Each scene shows the same named points in several views. A view is turned or mirrored, shifted and resized as a whole, has a little noise and may leave points out.

Scene 1
View 1
K788: [-30 -45 -19  61 -15  41  13 -27 -26 -26  43 -21 -14 -24 -50   9  -3 -54
  21   4 -11  -8 -40  -7   8 -16 -26 -10  -7  -4 -60   6 -21   5  15  37
  32]
K637: [ -4 -39 -12  15  -7   0   9 -22  -5  11  40   9  -4 -18 -30  19  21 -37
   9  14  18 -17 -15 -20 -11  35  -1  -7  -3  -2 -10   8 -19  -7   6  -9
   6]
K543: [-21 -42 -13  47 -12  41  -2 -28 -36 -17  17 -23 -32 -14 -12  24  -8 -24
  17 -19 -20 -24 -30 -23  13 -32 -26  -7 -22  -1 -27  -2 -24   1  15  19
   0]
K590: [ -3 -29  -5  19  -6   5 -12 -27   1  -7  12   8 -25 -12  -8  12  -9 -18
  35  -5  32 -34 -17 -11  -5  -3 -14   4  -4 -12  -5  -9 -10 -20   0  14
   8]
K851: [-17 -20  -3  30  -8  15   5 -41 -12 -16  18 -11 -23  -8 -23   9   6 -35
  21   4  -8  -6 -24 -15  -4  -9   8  -4 -10  -6 -27   2  -9 -23  13   7
  17]
K879: [-12 -39 -11  57   5  27  -9 -29 -12 -31  15   4 -21  -9 -11  39  -2 -31
  40 -14  16 -32 -30 -14   8 -11 -23   6 -26 -17  -5   4 -32 -10  20  -9
  13]
K174: [-12 -21  -3  13 -12   8   4 -34 -10   1  20 -10 -22 -14 -23  -1   2 -28
  15   6   1 -10 -15 -15  -8  -1   6  -6   0  -1 -25  -5  -2 -20   2  20
  11]
K839: [-24 -24  -4  43  -4  33   7 -40 -32 -18  10 -24 -31  -3 -11  23   8 -28
  11 -11 -35  -6 -26 -25   6 -26   4  -7 -28  -1 -22   5 -20 -12  23  -6
   2]
K846: [  1  -9   5 -18  -3 -17  15 -41 -13  26  12  -2 -15   1  -5  13  44 -17
 -12  15 -18   4   3 -37 -21  31  49 -11 -15  10  11   6  -4 -29  14 -43
 -19]
K806: [  2 -44 -13  13   0   5  -1 -21 -18  16  21   6 -17 -11  -4  40  23 -16
   6  -7   7 -28 -10 -34  -4  23  -7  -4 -23   1  17   5 -29  -3  16 -31
 -23]
K508: [-23 -26  -8  67   6  32   1 -43 -18 -40  14  -8 -21   1 -18  33   5 -41
  36  -7 -12 -11 -35 -14   9 -23   0   1 -31 -16 -19   9 -27 -17  30 -17
  21]
K143: [-16  -7   6  38  -1  19 -11 -45  -8 -33  -9 -11 -38  -1  -2   9 -16 -21
  41 -10  -1 -17 -22 -10   3 -40   4   6 -16 -14 -20 -10  -5 -34  10  13
  18]
K19: [ -5 -35 -11   9 -15   8  -3 -20  -7   7  24  -2 -21 -22 -20   6  -4 -21
  17  -1  21 -27 -15 -14  -5   4 -18  -3   1  -1 -16  -7  -7  -9  -3  27
   5]
K938: [ -5  -6   6  -5  -7 -11   6 -41  -3   8  10  -3 -22  -5 -12   0  16 -21
  10  12   0  -5  -6 -20 -15  10  33  -5  -3  -1  -8  -4   4 -35   2  -6
   4]
K153: [-14 -17  -1  21  -1   8  13 -44 -21  -3  15 -10 -18   0 -13  23  32 -29
   4   6 -27   3 -15 -29  -7   6  28  -8 -24   0  -6  10 -15 -19  23 -33
  -2]
K417: [-14 -54 -18  33 -11  30   1 -17 -34   4  30 -16 -24 -21 -16  31   4 -21
   6 -15  -9 -28 -23 -28   8  -5 -32 -12 -17   6 -17   2 -30  10  13  11
 -11]
K200: [ -2 -39 -13  47   8   3  -9 -25  15 -23  29  29  -5 -11 -25  30   1 -43
  52   3  53 -32 -26  -1  -4  19 -18  12 -12 -27  -3   7 -27 -18  14 -16
  28]
K363: [-26  -6   5  24 -14  27   6 -51 -35 -15   0 -38 -40  -3 -10  -1   0 -23
   5  -5 -50   4 -21 -23   3 -42  21  -9 -15   7 -37  -7   3 -25  12  22
   7]
K436: [  8 -24  -2   6   4 -13 -13 -27  12   2  10  24 -19  -7  -2  22   6 -15
  35   1  47 -35  -6 -16 -12  20   3   9  -9 -15  19  -3 -12 -28   3 -19
   0]
K919: [  2 -18   2 -33  -9  -6  13 -33 -39  46   2 -19 -32  -3  15  22  42   7
 -36  -5 -45  -6   9 -56 -13  19  39 -19 -25  24  23   2  -8 -13  11 -40
 -55]
K86: [ -4 -40 -11  14  -3  16   4 -25 -33  13  14  -8 -27  -8   4  41  21  -8
  -4 -15 -20 -24 -10 -40   3   6  -5  -9 -32   8  15   5 -29   0  19 -31
 -34]
K979: [-14 -25  -6  -7 -29  10  19 -28 -29  26  32 -29 -21 -23 -31 -11  14 -24
 -20  12 -28   1 -11 -27 -10   5   9 -20   7  20 -41  -3   4  -7  -3  35
  -4]
K510: [  1  -3   9 -50 -21 -26  18 -37 -13  48  16 -15 -22 -10 -12 -17  34 -10
 -28  22 -22   8  10 -36 -28  31  51 -19   9  22  -9  -6  18 -29  -7  -1
 -20]
View 2
K879: [ -8  10  -9  13   0 -38   4  10  -9  -2   7   2  25  42  22  15  12 -18
   4  37   2   5  10  15 -21  -1 -21 -22  32 -23  11   4  -1 -33  28   3
  -6]
K851: [-14  15  -2   1   5  -3  -3  14  10   0  18   9  26  38   5   7   8  -8
   8  20 -20   3   4   4  -8  -3  -2 -12  18 -12  21  -2   2 -14  17  -3
  -5]
K143: [-17   4  -2   3   6  -8  -3   3  11 -15  18   8  37  24   7  11  13  14
  11  31   1  -6  -5   5 -23   4 -22 -19  14  -3  18   7  -1 -22  27  -8
   1]
K508: [  2  22  -1  -3   2 -28   0  14  -1  -2  11   8  32  40   9   6   2 -10
   2  43  -9  -3   8  10 -24  -8 -30 -10  40 -21  28  -6   2 -21  32  -2
  -4]
K979: [-27   2  11   3   5  18 -10  21  23   8  11  -1  14  47   2   6  16 -11
  16  -9 -47  15  24 -10  20 -14  36 -16   4  -1  30  -1  12   0   7  -2
   2]
K417: [-15  -3   5  14  -3 -25  -2  15  -4   4  -5 -10  12  54  26  14  19 -23
  10  16 -23  19  36   4   0 -18   7 -28  25 -16  20   7   9 -23  27   3
   5]
K436: [-26   1 -27  23   9 -27   2  -2 -10  -1  16  20  12  16   8  17   6 -30
  12  24   5  10  -7   7  10  11  -2 -20  -5 -27  -8  18  -7 -27 -10   5
 -18]
K919: [-25 -22  12  -1   2 -17 -22   0  -8   5  -7  25 -10   5 -14  -6  -4 -24
  27  22 -35  18  45 -30  63 -37   6 -12 -14 -21  36  32  11  11 -20   5
   6]
K153: [ -9  13   2  -6   4 -15 -10  12   0   6  11  21  15  26  -8  -1  -7 -21
  11  32 -28   6  16  -6  18 -20 -10  -4  18 -23  32   4   4  -1   1   1
  -5]
K86: [-14 -11   5   8  -1 -38  -9   5 -16   3  -9   9   1  29  11   4   4 -29
  15  30 -16  16  41  -7  26 -26  -8 -20  13 -26  24  22   6 -14   7   6
   3]
K543: [-11   0  11   6  -2 -19  -3  13   4  -5  -2 -11  25  52  24  13  21  -4
   9  23 -17   8  30   4 -17 -15  -8 -27  32  -7  27   5   8 -23  42  -2
   9]
K510: [-39  -4  -4   1  13  27 -15  10  20   8  21  26   2  12 -24   0   1 -19
  26  -9 -45  14   9 -22  54 -11  41  -5 -31  -8  23  15   7  16 -34   1
  -9]
K839: [ -7   6  12  -5   0 -17  -8  12   4  -3   4   3  25  37   6   1   6  -2
  10  33 -23   2  25  -3  -6 -20 -18 -14  29 -10  37   3   7 -10  28  -3
   7]
K788: [ -7  29   5   4   0  -2   3  29  16   8  14 -14  33  74  24  15  20 -14
  -1   8 -33   8  16  16 -32  -4  11 -17  47  -9  26 -21   8 -23  44  -1
   0]
K19: [-27   2  -9  20   6  -6   1  11   8   1  14  -1  16  42  18  19  20 -18
  12   3 -15  14   8   6   0   5  19 -26   6 -10   5   8   1 -25  12   1
  -6]
K363: [-14   2  19 -12   4  12 -13  13  22  -9  11   5  33  30  -4   0  11  20
  16  22 -29  -3  19 -10  -5 -18 -10 -13  17   6  44   1  10   0  29  -9
  11]
K637: [-19  18 -15  16   4 -16   1  15  -3  14  14  12   7  44  10  11   4 -44
   8  10 -26  18   9   7  14  -2  19 -12  13 -28   8   0   2 -17  -4   8
 -16]
K590: [-26   1 -14  20   6 -16   2   4   2  -5  14   6  21  31  17  19  18 -13
  12  16   0   8  -1   8  -7  10   2 -26   4 -13   0  11  -3 -29  13   1
  -9]
K806: [-17  -3  -7  15   0 -39  -5   5 -16   8  -1  13  -2  31  12   9   4 -42
  13  26 -15  18  27   0  25 -13   1 -19  11 -33  11  18   3 -19  -3   8
  -8]
K174: [-23   8  -4   8   7   5  -3  13  13   0  18   6  22  36   5  11  13  -8
  13   8 -21   7   4   2   0   0  12 -17   8  -8  16   2   4 -13   9  -2
  -5]
K200: [-13  25 -29  22   5 -33  11  11 -10   6  22  13  21  40  20  21   7 -38
   0  28   3   7 -11  25 -19  17  -7 -15  23 -33  -8  -3  -7 -38   8   6
 -24]
K938: [-25   6  -8   3   9   3  -7   8  10   1  21  22  17  16  -9   5   2 -12
  16  15 -21   4  -2  -5  19  -1   7  -8  -7 -13  17   9   1  -5  -9  -1
 -11]
View 3
K86: [ -5  17 -16  47  23  34 -38 -16  16  39  -9  32  -8  17  22  -2 -20  10
 -14 -11 -13  37  37  29  33  -4  -4  17  15  30  -6 -33  -5  -4  28   3
  28]
K200: [-52  20 -14 -15  26  -1 -55 -25  65  61 -39  17 -30  -4 -10 -15  26 -61
 -28  -1 -35 -18  14 -13  -1   5 -55   6  -2   0  19 -17  10  -1  -6  25
  11]
K879: [-38  20   0  14  44  19 -53 -21  51  54 -35  30 -20  27 -13  -4  11 -38
 -41 -17 -16  -8  17   0 -21  17 -30  -7   7  15  16 -33   1  -9  19  10
  13]
K938: [  4  23 -16  -9 -10  -1 -12  -6  -2  22  -4   7   7   1   7   1  10   9
  -4  22 -11   9  28  10  31 -16 -49  55 -12   4   8 -18 -14  -2 -16  32
  16]
K543: [-13  28  23  20  34  10 -33 -11  36  33  -9  28   0  52  -6  15   4  -1
 -46 -19  20  -9  37  30 -29  22  -9   2  10  28  12 -55 -22 -15  25   0
  12]
K417: [-21  27  10  23  21   8 -40 -18  51  41  -8  26 -11  32  17  12  -2  -8
 -34 -16  10  -1  47  43   9  11  -3  -1  15  25  -1 -53 -17  -8  22  -3
  19]
K806: [-22  16 -23  33  13  24 -44 -22  33  45 -14  25 -18  -3  27  -5 -14 -11
  -9  -5 -25  28  36  23  47  -9 -16  18   9  20  -6 -26   1   2  17  10
  27]
K19: [-28  23   8 -14   2 -16 -29 -15  50  33   0  26   1  10  11  19   6 -24
 -28  14   6  -9  38  23  15   1 -34  30 -15   6   3 -43 -28   0   1  14
  19]
K851: [ -2  31   3  -5  15   0 -19  -7  16  28 -16   9  -2  27 -11  -1  22  -1
 -27  -1   0 -14  27  14  -9   3 -39  25   5  11  20 -32 -10 -10  -8  23
   7]
K174: [ -6  30   6 -15   1 -13 -17  -7  24  25  -3  10   6  17   2  11  17  -2
 -23  13   5 -11  34  20   7  -1 -39  37  -5   7  11 -36 -23  -3 -10  23
  11]
K363: [ 32  34  18   7  17   6   1   7 -20   8  -1  11  24  55 -17  13  13  40
 -29  -1  26  -6  30  25 -26   8 -28  38   3  23  21 -46 -28 -17   1  17
   6]
K637: [-25  28 -15  -7  -2  -7 -34 -20  47  43 -14   1 -23  -5  20  -6  16 -19
 -11   1 -17  -6  41  30  43 -12 -28  20  14   4   0 -29  -1   4 -14  19
  14]
K979: [ 15  38  14 -17 -20 -25   0  -3  16  11  17  -4  13  25  18  20  17  26
 -15   9  29 -15  56  57  29 -11 -21  44   6  10   2 -53 -34  -2 -21  17
   8]
K846: [ 22  20 -39  16 -14  18 -14  -7 -21  23  -6  -1  -2 -11  24 -15  -2  33
  17  11 -27  36  32  22  68 -32 -35  55  10  14  -3  -8   1   2 -18  33
  23]
K436: [-37   9 -26  -2   8  10 -44 -18  38  42 -19  32  -9 -19   7  -3  -4 -39
 -13  22 -34  19  13 -17  32  -7 -55  40 -25   1   5 -11  -6   4   4  29
  26]
K143: [ -6  22   9  -5  28  10 -22  -2   9  24 -17  30  17  37 -31   8  12  -9
 -40   9   2  -8   9 -17 -42  18 -53  36 -21  12  27 -31 -21 -15   9  23
   9]
K839: [ 11  32   6  21  30  20 -21  -5   2  28 -18  13   0  48 -12   0  10  19
 -31 -19   6  -1  28  21 -20  11 -17  13  18  26  18 -41  -8 -16  10  11
   8]
K508: [ -7  29   3  15  41  22 -35 -12  16  41 -37  11 -15  42 -29 -15  24  -5
 -36 -23 -13 -15  14   0 -35  17 -32   0  22  20  30 -29   9 -16   8  17
   4]
K919: [ 30  16 -33  52  -9  35 -12  -6 -31  15  12  20  11   0  42   2 -35  57
  17   5 -10  63  46  40  80 -28  -6  57   8  29 -17 -25 -15   2  15  13
  34]
K153: [ 17  26 -19  21  11  19 -19  -9  -8  31 -20   0  -8  17   2 -15  13  23
  -7 -11 -17  12  29  21  21  -9 -26  27  23  20  11 -22   7  -7  -7  22
  13]
View 4
K879: [ 35 -15 -42 -13  -5  23  -7  13  -4 -16  -7  -1  23  -5   3 -29  -5  34
 -34  -3 -61  21  -2  39 -15   8  -5  29   2  27  -5  -1 -17 -46   8  10
 -10]
K851: [  7 -12 -17   3  -6  38   6   2 -10  -9  -1   3   8   8   1 -35 -11  12
 -23  -1 -25  23  -9  17  -2   2  -1  25  11   9  -6  -2 -11 -11 -11  -4
 -20]
K938: [ 10  -4  -4  22 -19  23  23  16  -6   5   4   3   2  15  -3 -22   1   2
   4  12  -2  33   1  -5 -26 -16  -2  17   0   1 -14   1  11  18  -6 -14
 -20]
K153: [ 12  11 -31  15  -7  31   1   9  16 -22   0   4  -8  15   3 -13  -7  -3
 -14   0 -20  30   2 -11 -14 -20  -5  19  11  11   2   0  -7   4  -6  -8
   2]
K543: [  8 -26 -43  -8 -16  30  -6 -17 -11 -17 -10  14  21  -1 -10 -42 -13  20
 -46  -9 -32  12  -7  11  11  18 -14  39  15  15  16   1 -24 -55  -3  18
   0]
K174: [  5 -22  -6  11 -16  30  18  -1 -17   6  -2   4  15   9  -6 -36  -7  13
 -15   4  -7  23  -7   8  -8   5  -4  27   5   2  -5   1   0  -9 -12  -2
 -27]
K363: [-21  -7 -24   6 -20  50   5 -17 -28 -17  12  25  -2  22 -19 -53 -11 -17
 -39   8 -10  12 -14  -1  24   2  -9  27  28   2   3  -4 -27  -6  -8  -1
   9]
K436: [ 43 -16 -18   9 -25   1  21  36  -9  14  -3  -3  26   0  -4 -16  17  31
   8  19 -34  30   8  22 -48 -14  -3  20 -16  19 -24   5  15 -13  18  -3
 -23]
K143: [  6 -13 -22  -9 -20  37   8   8 -38  -1  13  15  17  10 -15 -55   2  10
 -33  19 -48  15 -13  41   1   4  -1  21  14  17 -21  -6 -24 -19  12  -3
  -6]
K846: [ 14  14 -19  34 -23  17  18  21  17  -7   3   4 -14  23  -4   1   6 -13
  18  14   8  38  11 -35 -35 -37  -7  15   4   2  -4   6  19  30  -1 -12
   2]
K590: [ 26 -29 -16   0 -25  13  19  13 -23  13  -3   2  31   0  -8 -35   7  31
 -14  12 -29  20   0  27 -21   6  -4  27  -6  13 -14   4   3 -29   8   4
 -26]
K919: [ 11  11 -48  39 -50   1  13   5  22 -13  -2  23 -14  25 -28   1  12 -26
  15  14  26  27  21 -70 -29 -41 -26  22   9   3  18   9  16   9  13   6
  32]
K788: [  0 -32 -15  -7  16  54  -5 -23  -5 -17 -16  -7  21  -5  16 -43 -33  31
 -52 -27 -25  18 -17  27  20  38  -1  39  13   5  17  -3 -21 -43 -36   9
 -39]
K839: [  2  -3 -42  -1 -10  39  -7  -7  -4 -26   1  14   0  10  -5 -36 -13   1
 -39  -3 -34  18  -6   5   7   0 -10  29  22  15   8  -3 -25 -23  -3   4
   8]
K510: [ -7  -6   2  47 -39  17  36   2  -5  16   4   9  -6  28 -18 -14   5 -20
  25  17  49  33   7 -52 -25 -27 -11  19   3 -16   0   7  31  38 -14  -9
 -17]
K19: [ 18 -36 -11   8 -23  15  20   0 -18  13 -11   0  31   0  -8 -33  -3  29
 -14   1  -6  22  -2  10 -15  13  -8  31  -5   4   1   5   9 -31  -7   9
 -34]
K200: [ 49 -20 -14  -7   8  19   5  33   3   1 -14 -21  29 -11  20 -16  -3  52
 -15  -2 -60  32   0  51 -35   5   8  23 -14  24 -19   1   1 -28   0  -3
 -44]
K806: [ 41 -10 -44  14 -23  -1   4  17  22 -12 -16   0  14   0  -2   0   5  24
   0  -1 -19  29  16 -15 -35 -16 -15  29  -6  17  10   8  11 -29  10  11
  -2]
View 5
K436: [-25  34  -6  20  17 -10 -15 -13  -3  -2  -4  61   1  10 -36  14  22  15
 -16  17   3 -18  25  30  -2 -19   6   3  23 -53  -3   0   6 -21  -9 -38
  57]
K143: [ 26  26 -16  -6   8 -32  31  -5  17  11  18   9 -12  36   1  10  29 -11
  23   7   5 -36  12  -8   6 -44   4  14  21 -16  -8   3   4   9 -29  -6
  28]
K851: [ 19  25  -5   4   3 -25  17   0  19  10  14  18   9   3   3  10  34  -3
  13  14 -13 -12  20   1   4  -8   9   9   8  -4   1  30  13  -3   3  -9
  21]
K174: [  7  14   1   3   7 -16   3   4  28  -1  -1  27   7   4  -3   5  29   2
  -2  16 -25 -14  24  -6   3   2   7  19  16  -1   8  25  23 -13  -1 -20
  17]
K363: [ 34  10   5 -14  -1 -28  25   9  17   6  -5  -8   5  18  31  -3  17  -9
  28  18 -25 -20  20 -41   0 -26  -3  28  22  15   9  33  -3  10  -7  14
 -14]
K86: [-14  24   3  -5  18  -1 -14 -13 -42   3 -20  49   9  -7  16  -3  11  20
  10  25  -2  -7  59  27 -19 -31   4  -6   9 -29  14  38 -26   5  21  13
   3]
K510: [-29  14  38  35  -4  -9 -38  24   8 -21 -59  21  36 -25  -7  -3 -15  21
 -22  41 -52  19   9 -48  -5   8 -23  40  45 -15  18  42  -9 -40  24 -30
   2]
K788: [ 43   7 -15 -23   2 -15  37  -5  41  17  40  25   4  -4  21   8  68  -8
  18   4 -24 -19  44  23   4  25  35  -2 -22  36  14  43  45   6   8   6
   2]
K508: [ 32  40 -20  -7   7 -29  38  -9  -4  25  35  13   1   9  12  16  46  -7
  36   8  11 -16  26  28   2 -29  17 -12  -9 -12  -5  29   2  17   0  11
  28]
K590: [ -4  15 -12  -2  15 -11   2 -11  18  -2   6  52  -9  20 -19   7  32   6
 -10   8  -6 -30  33  20  -1 -12  14   9  19 -22   4   2  23 -11 -17 -27
  37]
K979: [  5  -2  18  -2   0  -5  -7  13  29  -9 -22  24  19 -15  16  -9  20   9
  -9  23 -51  -1  37 -28  -4  22   5  29  17  23  27  48  21 -18  21  -7
 -17]
K846: [-25  40  24  38   0 -17 -26  14 -23  -3 -38  22  36 -25  -7   9  -8  20
  -3  38 -21  20   9 -13  -8 -16 -21  15  29 -40   4  41 -32 -24  31 -18
  22]
K879: [ 16  30 -25 -13  16 -16  23 -21  -6  17  30  41 -10  16   1  13  48   1
  19   5  14 -26  43  47  -3 -26  23 -15  -4 -21  -1  15  10  13  -6   0
  35]
K19: [ -4   5  -6  -4  12  -3  -4  -7  25  -4  -3  53  -4   8  -9   2  36   9
 -16  12 -23 -24  43  14  -2   9  19  14  15  -4  15  15  34 -17  -7 -21
  20]
K417: [  7   6  -9 -23  18   4   3 -16  -5   4   2  50   0  -1  19  -3  38  12
   5  13 -12 -20  70  33 -12  -3  23  -6  -5   3  21  36  12   7  15  13
  -3]
K806: [-23  29   1   6  18   2 -20 -13 -32   0 -16  59  12 -12  -2   4  17  24
  -4  23  -3  -4  51  40 -15 -16   8  -9   8 -38  12  31 -15  -9  21  -5
  23]
K153: [  5  40   8  18   1 -24   3   6 -15  11  -6  12  26 -16  10  11  18   7
  20  27 -10   7  18   2  -4 -20  -5   2   8 -22   3  43 -20  -4  22   1
  17]
K938: [ -7  28  10  24   1 -22  -8  10  13  -4 -19  21  17  -1 -14   9  10   8
  -5  25 -23  -3   8 -19   2  -9  -8  22  30 -24   2  22   1 -21   3 -27
  27]
K637: [-11  28   1  17   8  -7 -10  -2   7   3   2  52  19 -22 -14  12  37  16
 -12  20 -19   5  35  33  -1  18  16  -2  -2 -16   9  36  19 -22  26 -24
  32]
K919: [-33  23  32  19   9  -2 -44   7 -49 -15 -65  30  30 -20  18 -11 -28  29
  -2  43 -25  14  41 -22 -24 -33 -28  17  38 -36  20  48 -54 -12  35   8
 -13]
K200: [  0  40 -23  12  16 -17  13 -17  13  16  36  59   0   2 -32  26  57   7
  -3   6  11 -19  24  62   3   2  28 -16  -7 -35  -9   9  29 -12  -2 -32
  70]
K543: [ 25   5 -15 -31  16  -8  22 -15   6   9  15  31 -10  18  28  -3  41  -2
  21   5  -9 -31  58  18  -7 -16  22  -1  -1  10  15  29  13  19  -5  20
  -7]

In a view up to two points have been moved. Name them for each view, in the order of its rows, or write -.
view 1 | -
view 2 | K510
view 3 | K879, K979
view 4 | K938
view 5 | K143
